Points on a hilly landscape, in no order, each with its height.
A ball rolls from a point to whichever of its 4 nearest points has the largest drop for the distance, and stops where none of them is lower. Distance is the straight distance between rows; heights are no part of it.
Q217: [ -3   9  15   5 -13  -4  11  14 -44  16  22   6 -10 -23 -18   0 -14 -17
 -15  13  -5 -17  31 -11  -5 -17   0  15   9  -3   2   9  -2  11  14   0
  18  32  -7]  (h 3.32)
Q819: [ 19   0 -16 -14  16  22  -4   7  13 -18 -18   0  25  17   8  -1 -11  12
   5  -5  -8  -3 -37   8  -2  15   7  -3  -3   6  -6 -15  12   5  -3   9
 -28 -16  -7]  (h 4.44)
Q973: [-10  -1   0  23  -4 -16   8   0  -5  11   7   2  -1 -10  -3   5   9  -2
 -16  11   4   5  15   4  -3 -11   4  11   2  -1  -6  -4 -13 -15  -8   3
  24   4  -4]  (h 2.25)
Q21: [-10   4   0  37 -16  -6  -8  -1 -24  -4  12  18  -8  -7  -1  -2  -4  12
 -22  30  29  -3 -11   9 -10  13   9   0 -12 -32   2  14  -1 -27 -17  -3
   5   7  -9]  (h 4.43)
Q913: [  3   5  20   4 -25  -4   9  20 -34  -2   8  14 -19 -20 -19  -7 -20  -2
 -14  17  -5  -4  22 -19 -10  -8  -5   6  -3   0   4   3   4  -3  11  -9
  19  27  12]  (h 3.19)
Q331: [  4   0   3   1 -25  -6 -12   6   2 -17   8  12 -13  -6 -11 -18  -3  10
 -15  37  16  -3  23   9 -23 -16  -8  -8 -17 -33   6   0   7 -20  11 -11
  24   5  16]  (h 1.81)
Q147: [  0   8  14  16 -11 -10  -9   9 -13  -9   0  22  -1  -3  -2  -7 -18  18
  -6  16   4  -3 -10   1 -12   9   0 -15 -16 -11   0  -1   7 -16   1  -5
  -3  -1   7]  (h 2.14)
Q661: [ -6  -9 -16  14 -18 -11 -12  10  -8  -4  19   0  -6  -3  -6  -1  21   7
 -14  31  19  -1  15   8  -8 -21  10   7 -15 -31  -4   1   0 -19 -13  -5
  27  -3   0]  (h 0.55)
Q982: [  6   4  12 -18   7  -3   7   6   1  -3 -12  -3  -1   9   2  -6  -9  10
  14  -7  -8   6  -1  -8   2  10  -8 -10   0   9  -4   0  -4  -2   8 -10
 -11  -6  10]  (h 2.77)
Q876: [  1  14  15  21  -9 -16   6   6 -18  16   6  14   7 -19 -12  11 -20 -10
   0 -15  -9 -11  -3  -9   5   7  -4  -4   2  15  -3  10  -7  -8 -10   0
   5  12  -9]  (h 5.96)
Q476: [ -3  -1   0  -8  10   0   0   3   2  -1 -15  -6   3  12  -6  -2   5   7
   5  -5   0  10  -1   2   0  -1  -3  -8  -1   8 -10   1  -4  -3   2   3
   3 -11  -3]  (h 3.37)
Q27: [  9  -7 -11 -15  21  22 -14  -5  25 -15 -22 -11  10  22  10  -2  17  -5
  12 -20   6   7 -24   5   4   4   1  -6  -3  -1   0  -5   0  15   9   4
 -17 -15  -7]  (h 4.54)
Q456: [  7  14  13 -16   1  -1   4  11  -5  -3 -13  -8   6   5   4  -3 -12  14
  17 -12 -12  -1 -13  -7   2  17  -9 -16   0  21   0  -9   2  -3   2  -8
 -15  -7  16]  (h 2.99)
Q166: [  5   0   1   0  -6  -9  17  15 -30   8  19   1 -17 -18 -16  -3  -8 -19
 -23  15   5 -15  34 -12  -8 -20  -3  23   5  -2   4   4   1  13  14   3
  27  31  -2]  (h 2.33)
Q287: [ 15 -14   2 -20  10  23 -19  -6  18 -20  -9  -9  -6  26  20  -3   7   3
  13 -22  20   7 -11   4   6  -1  -3   5 -10 -12   9   3  -1  29  16  -7
 -17 -17   9]  (h 4.90)
Q408: [ 15  -4 -18   5   9   7   3 -20   7   5 -12  14  29   1  -1  13 -10   2
   2 -11 -22  -8 -29  11  -2   8   8  -3  10  21 -11 -14   1 -11 -22   9
 -11  -9 -11]  (h 1.98)
Q113: [ 18  15  12 -27   7   9  -3  14  11 -22 -24 -10   2  18  13  -7 -12  13
  21  -7  -9 -12 -24  -9   3  16  -9 -16 -10  12   5 -17  13   4   7  -1
 -26 -11  13]  (h 3.33)
Q74: [ -3 -10  14 -10 -16  -4 -11   4   9 -12   5   8 -12   7  -8 -16   6   9
  -4   8   9   3  24  -7  -9 -23  -6   1 -25 -17   9  -7  13 -12   9  -9
  20   2  25]  (h 1.96)
Q901: [-10  -4  -2   4 -24  -4   1  17  -6  -8  15   6 -13  -4 -14  -3   3   4
 -10  30  13   1  29   0 -11 -23   1   8 -17 -21   3   3   6 -18   4 -14
  23  12   7]  (h 1.05)
Q850: [ -1   7   6 -22  10   4   8  -2   0   2 -17 -16  -2   5   0  -1  -5   1
  23 -13 -17  -2  -5  -6   6  16  -8 -13   7  22  -5  -2   2   6  -2  -4
  -9  -5   5]  (h 3.20)
Q622: [  3  14  22  21 -29  -6   0  12 -39   5   8  15 -12 -25 -24   0 -29 -12
 -13  17   1 -12  18 -18  -4  -1   1   0  -5  -2  21  17   6   0   9  -3
  17  30   0]  (h 3.75)
Q586: [-17  18   1  30 -33 -14 -11  -2 -21  10  12  17  -9 -15 -10   5  -7  -9
 -26  31   9 -25  19  -2   3  -3  14  11   0 -22  10  32   4  -9 -15   2
  12  19 -32]  (h 4.82)
Q453: [ -6   5  -1  39 -22 -18  -9 -12 -13  10   5  22   6 -19  -2  13  -5  -3
 -16  10   7  -7   2  -1   2   3  10   7   6  -5   4   9  -6 -19 -14   6
   9  12 -21]  (h 5.04)
Q738: [-18  24  15  26 -26 -15 -13  11 -28  -1  14  20  -6 -19 -10  -2 -21   2
 -17  25   8 -13   1  -4  -5   8  12  -6 -13 -19  21  20  10 -16 -10  -5
   7  16 -13]  (h 6.15)
Q619: [  5   7  16  -2   1 -10  16   5 -20  18   0  -4  -3 -19  -2  -2 -12 -11
   4 -10 -16 -11  11 -19   4   7  -7  -2  15  25  -8   3  -5   7  10  -6
   2  12  -3]  (h 4.18)
Q88: [ 17  -3 -39   0  18  19  -4 -25  23   8 -14  11  34   4   4  17  -3  -1
  -5 -15 -17   1 -26  13   8  14  16  -4  14  13 -13 -15   1  -4 -18  10
 -16 -14 -10]  (h 0.91)
Q683: [ -3   6   7   7 -14  -8  13  19 -25  -1  16  10 -16 -22 -11   7  -6  -6
 -15  21  -1  -4  28  -8 -10 -20  -2  11   0  -4   2   6  -1  -1   8  -3
  25  22   0]  (h 2.51)
Q554: [  8 -11 -14 -22  16  22   8 -16  23  -9  -9 -18  -9  28  24  13  17 -10
  23 -23   5  -3 -21   4  13   1  -6   4   6  10  12   7   3  27  11   5
 -29 -11   2]  (h 4.31)
Q824: [ 15   3 -12 -17  15  19   8  -7   7  -5 -12 -18  10  15   2  13  -3   0
  24 -10 -17 -18 -36   2   7  20  -8  -7  16  28   4  -9   8   6  -5   7
 -31 -10  -7]  (h 3.29)
Q995: [  3   7  19 -19  -8 -10  -2   7   6  -8 -13  -1  -4   1   1 -14 -16  21
   7  -2  -3   3  12  -7   2   3 -11 -13 -10  -1   6 -11   5  -5  15 -10
  -1 -11  24]  (h 2.46)
Q158: [ -9   0  11 -13   4   3  18   3  -7   3   0 -11  -9  -5   3 -10   7  -1
  10 -12  -7   7  14 -17   5  -3  -6  -3   4  13  -5   4  -3   9  11   0
   5   1   8]  (h 0.94)
Q328: [  1   3   0  32  -4 -13  -2  -9  -7  16   6  16  19 -11  -2   9  -8  -9
 -13  -4  -5   1 -12   3   3  10   5   2   6   6  -4   1 -11 -16 -15   2
   4  -3 -15]  (h 5.61)
Q730: [  7 -16  -6 -10  20  18 -33   3  24 -16 -12   0   7  24   7   0  11  15
  -1  -5  16  19 -16  17  -2   2  12   9 -12 -22  -5 -10   2  19  13  -6
  -8 -20   3]  (h 4.07)
Q764: [  3  -4  14 -28  -6   8  -2  -3  14  -8  -3 -12 -24  16  17 -14  11  10
  12 -18   5  11  13 -14   9  -7 -12   0 -15 -13  16   4   5  19  21 -13
   0  -9  32]  (h 0.77)
Q81: [ 16 -17  -2 -19  13  31 -12 -12  24 -16  -3 -10  -4  29  30   5   3 -10
  14 -24  21   2 -26  11  -1  -2  -5   2  -6 -14  10   5 -13  41   7   5
 -25 -12   1]  (h 4.20)
Q925: [ -6 -13  -3 -16  14   6  22 -15  12  12   3 -31 -19  17   8   4  18 -18
  26 -20   1  -9  -1  -7  14  15  -5   0  13  17   9  15   3  30   4   2
 -35  -1   7]  (h 2.52)
Q38: [ -8  15  14  38 -19 -25  -3  -4 -15  11   9  17  10 -19  -7   8 -10  -4
 -16  10   5  -8  -6  -3  -2   7   6   2  -6  -7   5  16   5 -14 -15  -2
   8  15 -20]  (h 5.94)
Q337: [ -4   7  20   8  -3 -12   8  18 -21  11   8   5 -10 -21 -10  -5 -14  -7
  -2  -7  -9  -1  12 -13  -3  -4  -6  -5   1  13  -1  -2  -5  -1   4   0
   7   9   2]  (h 4.09)
Q616: [  7   9   2  15   8  -3   9  -5  -3  10   1   2  17 -10  -1   4 -10   1
   7 -18 -14 -10 -18  -1   4  12  -7  -7  10  21 -13  -4   0  -9 -11   4
 -11  -5  -2]  (h 2.91)
Q667: [ 12   2   1 -27  10  22 -11  -1  23 -24 -20 -15  -1  24  15   6   7   0
  23 -20   6  -6 -29   1   8   8 -11  -8  -5   5   7   4  14  16  15  -4
 -25 -19   3]  (h 1.29)
Q836: [ -9   5   2  34 -33 -14  -3   6 -30   3  20  22 -15 -22 -11  10  -4  -1
 -22  32  17 -20  21   3  -8 -13  15   7  -5 -18  11  23   1 -13 -14   5
  12  19 -21]  (h 4.42)
Q261: [  8   6  -3  -4  11   8   5   6   5   1 -11  -4  18   5   2   4  -9   6
  12 -11 -18 -12 -19  -4   3  17  -4 -11   5  25  -8  -4  -2  -4  -7   0
 -21  -8  -8]  (h 3.54)
Q791: [  2  11   9  -2   0   6  -8  14   4 -13 -11   9  14   7   0  -9 -14  18
   0  -1   3   4 -16   0  -7  12  -4 -14  -9   3  -6 -12   6 -11   4  -5
  -1 -10  10]  (h 2.50)
Q152: [ -2  -2  14  -9 -18  -5   8   9  -8  -7  13  -1 -20 -10 -11 -10   2   1
  -3  14  -2   3  24 -17  -8 -26  -7   5 -13 -12   6  -5  12   4  18 -12
  25  14  14]  (h 1.95)
Q728: [ -9  -2  10  10 -14 -10 -10  14  -7 -13   9  16  -4   3  -4 -15  -2  14
 -14  25  18   2   8   5 -14  -7  -6 -10 -14 -24   1   5   9 -22   1  -8
  11   1  14]  (h 1.23)
Q736: [ -4  -9  -5   2  -9  -6 -16  10  15 -16   6   0  -7  15  -6 -12  17  12
  -6  16  20  14   6   8   1 -18  -1   3 -22 -36  -3  -5   4  -2   5  -9
  16 -15  15]  (h 1.62)
Q639: [  2  -5  -7   6  15   7 -15   5  14  -9 -10   7  18  17   1  -7   8  19
  -4  -3   4  14 -19  18  -1  14   4   2  -7 -10 -18 -11  -2  -5   3   5
  -6 -13  -5]  (h 3.05)
Q835: [  4   6  -7   9  13   2   4 -11   4  11  -6  12  24  -2  -5   9 -14  10
  -4 -10 -13  -5 -28   9   0  22   3  -3   0  15 -13 -11   4 -14 -21   8
 -14 -13 -11]  (h 2.32)
Q922: [-14  -8  -7  16 -12 -11   1   6  -4   8  12  -9  -5  -8  -4   7  15  -1
 -17  16  11   8  23   2  -1 -21   6  16  -4 -14  -6  -3 -11 -10  -9  12
  28   3 -11]  (h 0.84)
Q605: [ -4   7  -2  30   2 -13  -3  -1  -8   2  -3  21  14  -4   1   2  -3  12
 -13  10   8   5 -24  10  -7  21   6   1  -7 -11  -3   3   0 -22 -13   1
   0  -8 -11]  (h 5.76)
Q811: [  6 -19   3 -19  13  19 -20  -4  26 -10  -5  -7 -10  25  21   1  16   5
   9 -20  19  13 -14   6   7  -9  -2   9 -15 -17  -2   1  -9  27  15  -6
 -11  -6   9]  (h 5.92)
Q608: [ -6   5  11  15 -30  -3   4  17 -25  -5  16  15 -15 -26 -13  -6 -13  -1
 -19  28   5 -14  25  -2 -12 -19   7   6  -8 -12  11  14   7  -9   2  -3
  23  28  -2]  (h 3.01)
Q498: [ 12   5  -8 -20  14   4  16  -8   7  12  -7 -15   4   2   2  21  -3  -7
  24  -7 -31 -16 -26 -11  10  17 -11 -17  22  28   1   0   5   8 -15   7
 -30  -8  -1]  (h 2.34)
Q680: [ -7  -6   1  17 -28 -11 -16   8 -14 -13  21  13  -8 -13  -1  -9   3  11
 -17  46  32  -5  18   8 -12 -13   2   0 -15 -40   9   9   4 -21  -7  -9
  16  -3  -1]  (h 1.57)
Q97: [-12 -10   4  -7   5 -10  21  -7   6  13  10 -25 -13  -3   1 -10  14 -15
  -1 -10  -2  14  25 -19  10  -4  -3   1   5   9  -2   8  -7  12   0  11
   8  10  -1]  (h 2.17)
Q731: [-10  -1   3  20  -4 -14   1   8 -13  -1   3  12   4  -9  -3  -1   1   5
 -11  11   6  -1   7  -2  -1  -3   1   0  -4  -6  -8   3 -10 -17 -10   3
  10   2  -4]  (h 3.17)
Q673: [ -6   3   1  10 -16  -5   9  11 -21   5  14   3  -8 -23  -9   4   2 -12
 -17  13   2  -6  32  -4  -5 -25  -1  12   5  -6  -1   4  -6   1  -4   5
  26  20  -4]  (h 2.93)
Q446: [  1   1   9   6   2 -14  22   6 -31  21  12  -2  -6 -21  -5  -5  -6 -23
 -12  -4 -13  -1  25 -14  -7 -11   4   7  15  12  -4  -4  -8   9   4   8
  20  20  -4]  (h 5.59)
Q877: [  2   8  -1   5  11   3  -1   2   7   0 -11   7  17   8   2   1  -5  14
  -2  -8  -4   1 -21  10   2  10  -1  -2   1  10  -9 -10  -2  -7  -8   5
  -5  -9 -16]  (h 2.80)
Q225: [ 16  11 -10 -28  22  22   4   4   8 -19 -19 -24  11  17   0  15  -7   9
  32  -6 -19 -18 -23 -10   8  18  -9 -15   6  23  12 -14  15  12  -2   5
 -33 -14  -5]  (h 3.70)
Q970: [ -9  12  15  27 -24 -17   4   8 -30   6  11  21 -11 -21 -21   4 -16 -13
 -21  19  -1 -10  24  -4  -4 -13   4   4  -4 -11  13  21   3   0   2   2
  17  27 -12]  (h 3.74)
Q406: [  3  -3 -19 -10  14   9  -4 -11  16  -3  -9 -12  22   6   4   6   5  -1
  11 -22  -9   4 -26   8   7   7   5  -4   7  17  -5  -5   4   0  -6   9
 -14 -15  -2]  (h 1.48)
Q812: [ -7  17  20  22 -16  -9  -3  15 -28   5   8  14   1 -22 -12   3 -19  -5
 -10   9  -4  -8   1 -12   2   2  -5  -6  -6  -1  13  11   2  -9   1  -1
   8  14  -2]  (h 4.57)
Q272: [ 10   4 -19 -14  17   8   8 -17  14   8  -7  -4  14  -1   1  10   0  -8
  12 -12 -27  -9 -24   3   6  10  -1  -5  25  33  -3  -8   2  -6 -13  10
 -16 -11  -1]  (h 1.26)
Q283: [ -5   2   5  25 -21 -13 -18   6 -17  -8  17  21  -6 -10   1 -15  -6  17
 -16  43  28  -9  -2  12 -13  11  -1 -11 -19 -36  18   8  12 -28  -8  -9
   9   6   2]  (h 3.31)
Q108: [  5   1 -28 -10  21   7   9 -26  20  18  -5  -8  16   1  10  11   5 -12
  13 -19 -24   2 -12   6   8  12   4  -6  26  33  -7  -1   4  -2 -17   3
 -18  -6  -3]  (h 0.63)
Q79: [ -6  -5   2  16 -25  -5  -9   7 -18  -7  23   7 -13  -8  -8   0   5   6
 -17  25  24  -2  24  12 -11 -24  10   3 -14 -23  -3   9  -4 -19  -8   1
  26   4   0]  (h 0.93)
Q302: [ -1  -4 -11  10 -24  -3  11  16 -21  -6  22   1 -14 -18  -8   6  -4 -14
 -23  24   8 -21  37  -2 -10 -42   0  26  -3 -18   6   7   8   3   0  -3
  34  24 -15]  (h 2.27)
Q829: [  5   0 -14   8  14  -4   1 -15   8  12  -9   9  24  -7  -1   9   5  -2
  -1 -16 -16   3 -24  10  -2  12   3  -1  16  17 -16 -12  -7 -13 -18   5
  -9 -11 -12]  (h 2.16)
Q84: [  0  -4   2 -21  16  13   7  -8  14  -8  -6 -21 -14  20  11  -1  16   3
  19 -21   0   7  -8   1  12   4 -12   0   2  11   3   9  -4  16   9  -2
 -20 -11   9]  (h 4.36)
Q493: [ -3 -15 -13  -6  17  11 -11 -13  23   2  -8 -11   9  18   8   2  18  -5
   7 -17   7  17 -17  16  11  -2  13  11  -5 -15  -4   7  -7  19   2   7
 -13 -17 -13]  (h 2.02)
Q942: [-12  -3 -13  28 -17 -17   4  -4 -13  14  10   5  -3 -16   4  13   6 -13
 -18  12   0   6  23   7  -5 -17   6  16  10 -13   0  -6 -21 -17 -11   6
  23   3 -12]  (h 2.78)
Q962: [ -8   4   4  -3   4  -2   9   2   0  11  -5  -1   1  -5  -3   2  -5  -4
   9  -9 -13   8   3  -1   2  -1  -2  -2  15  18  -9  -7 -10  -4   8   7
   2  -1  -1]  (h 2.47)
Q491: [ 22   6 -10  -5  19  21 -40  12  22 -26 -20  11  38  16   9  -3  -5  24
  -2   3   9   2 -27  16 -10  22  22   7  -8 -15 -10 -22  13  16   1   9
 -29  -5 -10]  (h 3.84)
Q163: [ -4   9   6  25 -14 -20   5  -1 -13  15   4  15   8 -25  -7   8 -10 -11
 -10  -5  -5  -6   6  -4   2  -4   1   1  12  11  -3   5  -7 -14 -14   3
   9   9 -12]  (h 6.83)
Q24: [  8  16  19   7 -11 -12  12  14 -33  17  11   1  -9 -27 -11   2 -22 -16
  -5  -3  -8 -14  13 -19   1   9  -3   2  10  19  -5   4  -8   4   7   0
  -3  24  -6]  (h 4.95)
Q416: [  1  -6 -35 -12  21   9  -1 -29  23  13  -9  -5  21   7  10  15  17 -18
   5 -19 -17  14 -13  19  10   9   5  -4  18  12  -9  -6   0   9  -6   9
 -10 -16  -4]  (h 0.85)
Q708: [  3  -5 -29 -14  25  13   9 -24  22   5  -6 -18   5  15   7   8  12  -7
  18 -18 -16   1 -13  10   8  10  -4  -3  27  28   7  -4   0  13   2   8
 -26  -9  -7]  (h 1.74)
Q378: [ -8  -4   6  -4   2  -7  19  11 -15  10  19 -17 -17 -22 -12 -12  -7 -16
 -13  -3  -8  -1  37 -16  -3 -13   1  14  11   1  -5   3  -8  23  16   4
  25  25  -4]  (h 3.10)
Q781: [ -8  -2  -1  -8  16  -4  20  -8  -1  16  -2 -18   1  -8   2  -7   3 -10
   8 -13 -10   9  13  -8   7   4   1  -2  19  25  -8  -3 -11   6  -2   4
  -2   5   1]  (h 1.91)
Q952: [-15 -12   4   5  -9  -5   6  12  -9   2  14  -4  -9  -6  -7  -7  12   1
  -3  14   8   3  21  -4  -6 -21  -3   6  -3 -11  -6   0  -2  -8   4  -6
  23   7   7]  (h 1.45)
Q629: [ -5  -2  14 -23  -2   1   1   9   8  -8  -2  -4 -18   7   2 -20  10  10
   4  -2   3  15  16 -13   7 -10 -13   4  -9  -2   6   3   3  11  13 -12
  15  -6  27]  (h 1.25)
Q912: [-14 -14  -9 -16  20  -2  16 -28  16  18   4 -17  -1   9  11  -1  16 -19
  20 -19  -6   8   2   2   8   7  -6   3  21  18  -5   6 -13  17  -2   4
 -11  -2  -7]  (h 0.95)
Q226: [  0  -9  -2  -7  11   8 -12   4  19  -5  -5  -4  -1  24  11  -6  14   5
   2 -12  14  17  -6   9   8  -5  -2   7 -10 -17  -4  -1 -10   9   6   3
   1 -11   4]  (h 3.66)
Q943: [ -5  14  27  11 -26 -12  -4   9 -27   1   8  20 -11 -19 -18  -7 -27   4
 -11  18  -1  -7   5 -17 -15   6  -4 -12 -10  -3  13   8   7 -15   8 -11
  11  19   6]  (h 3.71)
Q948: [ -8 -10 -21 -15  11  -3  19 -37  19  19  -2 -12  -1   1  14  11  13 -27
  20 -23  -9  11   4   5  13   8  -5  -2  31  29   0   8  -1  18  -6  -2
 -15  -5  -1]  (h 1.40)
Q761: [  0  -7   7  -4   5  -9  26   3 -14  20  12 -19 -14 -12  -9 -16  -5 -20
   2  -4 -13  -3  29 -23   1  -3  -1  11  18  17  -9  -1 -10  15   9   1
  16  21   0]  (h 3.73)
Q295: [ -2 -10   7 -22   6  15   7 -11  13  -9  -4 -18 -25  28  22  -1  17  -1
  24 -20   4   3  -2  -8   6   9 -11  -8  -5   4   6  15  -2  24   7   1
 -21  -5  21]  (h 4.69)
Q304: [  2   7  25 -11 -11  -7   5  15  -5  -3  -5   7 -10  -7 -14 -15  -8  11
   6  12   0   4  13 -16  -6  -5  -5 -10 -13   0  -1  -8   0  -9  11 -11
  11   0  23]  (h 2.43)
Q157: [ 16   0 -26   1  14  20 -11  -4  13 -11 -13  10  35   9  -3   6  -8  11
   0  -7 -10  -1 -42  16   7  19  17   3   0   9 -11 -19  12   0 -13  12
 -19  -7 -18]  (h 2.97)
Q183: [  5  11  24  -3 -29 -11  -6   2  -6  -7   4  19 -18 -18 -18 -21 -21   8
  -9  33  -1 -15  26  -4 -21 -12  -6  -1 -19 -16  20  -9  15 -19  15 -11
  13  11  31]  (h 3.28)
Q67: [ -6   1   5  -4 -20  -4  15  15 -20   1  21   0 -21 -20 -19   0  -4  -8
 -12  19   5  -5  36 -12 -19 -31  -4  16  -7 -14   2  -1   9   3   7 -12
  28  25   1]  (h 2.15)
Q559: [ -9  -6  -3  15  -4  -5 -18   9   1 -12   4  11   3   8   0  -6   7  21
 -18  28  22   5  -1  14  -9  -1   9  -2 -16 -37  -5   0   4 -22  -4 -11
   9  -8   7]  (h 1.53)
Q126: [  6 -11 -21 -13  19  23  -6 -16  28  -1  -5 -12   4  19  13   6  13  -8
  15 -28   2   7 -21  17   6   8   6   6  12   5   4   1  -4  16  -4   9
 -21 -15  -7]  (h 1.67)
Q993: [  3   1   2 -14  19   6   1  -1  14  -6 -12 -13   4  15   8   1   6   8
  14 -20  -7   9  -8   3   6   4  -2  -8   0   8  -5  -2  -4   1   6  -2
  -7 -10  -2]  (h 3.99)
Q643: [ -9 -13  -4   4   8  -1 -12   5  13  -5   0  -2  -6   7   5  -5  22  10
  -5   6  16  11   1   8   6 -11   3   5 -16 -20  -7  -2  -6   2   2   1
  11  -8   4]  (h 1.37)
Q590: [ -2  -8   6  -2   1  -1 -13   6  16 -11  -3   3  -2  15   0 -12  11  10
  -4   3  12  13   9   2  -2 -14  -4  -3 -17 -22  -6  -2   1  -1  10  -3
  12  -7  14]  (h 1.65)
Q437: [ 16  -6 -37  -7  13  24 -15 -14  26  -8 -19   4  34  17   5  14   1   2
   3  -8  -9   5 -24  20   5  10  20   3  10  10  -4 -14   1   8  -8   8
 -28 -13 -13]  (h 2.40)
Q658: [ 14   3  -9 -18  18  25 -12   4  22 -29 -18 -12  12  22   8   2   2   7
  23 -15   0  -5 -26   3   6  10   5   1  -5  12  -1  -9  13  15  10   9
 -25 -16  -8]  (h 0.89)
Q120: [-10 -14  -7   6   2  -4  -4  -1  12   4   8  -7  -4   8   1   0  22   4
 -10   3   9  20  10  15   3 -17   2   2 -10 -22  -9  -5 -13  -3 -12  -6
  18  -9  -3]  (h 1.12)
Q429: [ -6   0  -9   5  14  -8  13 -17  10  23  -6  -3  11  -6   3   7  14 -17
   0 -16 -12  13   8   6   4  -1  -4   1  21  22  -6  -9  -3  -3 -14   5
  12  -5  -5]  (h 3.34)
Q258: [ 19 -28 -15 -11  17  31 -29  -8  29 -18 -11  -6   5  27  23  11  14  -5
   8 -19  26   7 -26  23   4  -6  12  19  -6 -21   4  -7 -17  44   4   0
 -28  -9  -6]  (h 4.81)
Q503: [ 11   8  -6   2  12   4  13  -7   0  15  -4   0  16  -8  -2  12 -13  -2
  13 -17 -31 -20 -34  -6  10  14  -8 -14  20  32  -3  -4   7  -8 -19   6
 -17  -7   2]  (h 2.76)
Q960: [ -4   5  15  13 -15  -4 -16   6  -5 -12   7  21  -7  -1  -1 -15 -13  15
 -20  36  20  -7  -8  10 -13  20   0 -13 -26 -39  13  -1  15 -28  -3 -11
   7   7  11]  (h 3.16)
Q31: [-13  17  10  25 -21 -19  -7   3 -30   2  10  21  -9 -24 -10   5 -14  -3
 -19  18   5 -10   5  -8  -5  -8   6   7  -8  -6  12  20   4  -9  -1  -2
  12  22 -16]  (h 5.17)
Q758: [-13   0  -2   9   2 -11   3   0  -4  10   1   2   8  -8   1   3  11  -8
  -6   0  -3  14   1   8  -2  -3   6   2   9   5 -10   2 -14 -16  -4   8
   9   1  -3]  (h 3.47)
Q356: [  7  -1 -20 -16  23  23  -3 -12  24  -8 -11 -17   5  20  11  15   6  -4
  18 -21 -10  -2 -21   3   4  13   2   0   9  19   5  -6   4  12   9   8
 -34 -14 -14]  (h 4.52)
Q444: [ -1   9  15   0 -15  -9 -11   9  -3  -9  -3  13  -2  -6  -9 -22 -14  17
  -7  25  12   7  12   1  -9  -1  -9 -16 -17 -19  10  -5   9 -23   8  -8
  13   3  33]  (h 1.63)
Q170: [ -4  -5   1 -16  13   0  20  -5   4  14  -1 -24  -6  10   7  -1  13  -8
  19 -21 -11   2   5  -8   7   1  -9  -5  16  14  -3   7  -7  14   4   4
  -6   0   5]  (h 1.79)
Q907: [  8   4  -8 -26  17   3  18 -11  13  -5 -15 -28   0  19   5  11   7   2
  27 -11 -20 -19 -23 -10   7  17  -3 -10  18  28   9   3   3  11   6   5
 -34  -9   2]  (h 3.51)
Q566: [ -6 -11   3 -12  12   5  21 -14  11  11   3 -19 -16  16  14  -3  17 -12
  14 -22   4  11  12   3   7   2  -5   4  10   8  -4   5  -7  16   5   1
 -10   0   2]  (h 1.76)
Q675: [ -7   4  14  10 -13 -15  -8  14 -11  -5   3  10  -4  -9  -5  -6  -4  13
  -6  18   7   2   6  -2  -8  -3  -1  -6 -11 -11  -3  -1   0 -18   2  -9
  10   1   9]  (h 1.68)
Q704: [-11 -13   0  -1   7  -4   9  -4  10  11   2 -14  -5  10  -3  -6  17  -8
   3  -9   2  18  11   4   7  -8   5   8   1   3   1   3 -14   6  -3   8
  12  -1   1]  (h 2.63)
Q956: [  5   9  28  -6  -9  -5  -9   8   0  -7  -5  12   7  -4  -4 -13 -26  24
   2   9  -4   1  -7  -3  -4  16 -14 -20 -19  -5   7 -16  16 -14   9 -13
   0  -6  22]  (h 2.41)
Q402: [-11   7  -1  27 -16 -15  -3  -6 -22  14  12  12   1 -27  -8  18  -2 -15
 -22  15   2  -6  26   5   0 -19  11  17   3 -10  -1  10 -13 -12 -12   3
  22  19 -14]  (h 3.93)
Q578: [  4 -11 -10 -15  12  19   1 -13  16  -7  -3 -15  -8  31  30   2  16   0
  15 -28  12   1 -13   9   9   2  -6   3  -3   1   4   5  -4  25   4   5
 -25 -11  -2]  (h 3.30)
Q164: [  1   6  15   3 -27  -8  -2   7  -9  -3   9  13 -13 -17 -12 -19  -9   6
 -11  22   2   0  29 -14  -9 -12  -7   0 -17 -11   5  -3  12  -7  14 -12
  22   9  24]  (h 2.11)
Q466: [  5  -3 -13 -13  22  -4  19 -15  11  17  -3 -17   3   2   6   6   3 -20
  21 -12 -30  -8  -3  -7  10  21  -7 -12  33  36  -2  -1   1   7  -5   7
 -27  -3  -2]  (h 0.76)
Q309: [ -6   8   3  26 -21  -8  -5   7 -26  -1  10  14 -11 -21  -5   0 -10  -4
 -18  27  13 -10  14   1  -4 -11   1   3  -4 -16   8  10  -1 -22  -7   2
  20   8 -10]  (h 3.36)
Q212: [ 18   2 -25 -16  21  15  -2 -18  19  -1 -12  -2  28  10   0  17  -4   1
   7 -13 -16   1 -31  14  17  12   5  -5  18  19  -8 -14   5  -2 -12  11
 -21 -17 -14]  (h 0.67)
Q238: [  3   1  -1   4  12   5 -20   9  11 -17 -13   8  17  14   1  -5  -7  18
  -2   6   7   4 -24  10 -10  16  13  -5 -11 -13 -12 -12   6  -6   0  -1
  -7 -13   4]  (h 2.79)
Q985: [ 16 -13 -15 -15  20  30 -33  -9  27 -21 -14  -1  13  26  12   5  14   0
   9 -14  15  13 -20  12   3   5  16  12  -7 -15  -3  -7  -3  29   6   1
 -22 -11 -11]  (h 5.07)
Q525: [  0  -4 -20  -8  18   4  -5 -17  15   5 -10  -8  12  16  11  11  13  -4
   9 -21   1  12 -13  17   4  -1   6   4   5   6  -4  -7  -9   7   0   5
  -9 -16  -8]  (h 0.57)
Q500: [-16  -5 -13   5   8 -12   7 -15   8  22   8  -8  -3  -8   2   7  16 -18
 -10  -7  -4  20  15   3  -1  -7   6   9  23   5 -10 -10 -15  -4  -9   3
  14  -2  -3]  (h 3.15)
Q268: [  7  -1   1  -4   8  -4  20  -2  -5  19  -3  -8   2 -12  -4  11 -10  -4
   8 -18 -23  -7  -7 -12   7  18  -6  -6  21  32  -3  -4  -8   0 -10   4
 -15  -1  -3]  (h 2.39)
Q197: [ -6 -10  13 -12  -7  -1  12   5   8  -3   4 -10 -26   8   1 -16  13   2
   3  -7   4   8  23 -22   5 -15  -9   3 -13  -9  -2   5   4  20  13 -14
  14   3  21]  (h 1.36)
Q765: [ -8 -11  13 -14   4  -1  -9   3  15  -2  -1  -4 -12  10   9  -5  13   9
   9  -7   7  12   9  -8   4  -9  -7   0 -12 -15   0   5  -1   9  11  -3
  11 -10  12]  (h 2.06)
Q697: [ -8   9  14   2  -6  -8   2  17 -14   4   0   2  -2  -8  -3  -7  -1  15
   0   4   1   2   8  -7  -8  -3  -3  -5  -6   6   0  -5   0 -12   2  -1
  10  -1   7]  (h 2.31)

Call two points neighbours if one is among the 4 nearest of the other. Go from one point of each pair to the other, from neighbour to neighbour, staying as low as possible. Name the highest point that can't be avoided.
Q108 / Q658 => Q113
Q912 / Q525 => Q948
Q525 / Q108 => Q416
Q661 / Q728 => Q559
Q525 / Q212 => Q272
Q108 / Q158 => Q170
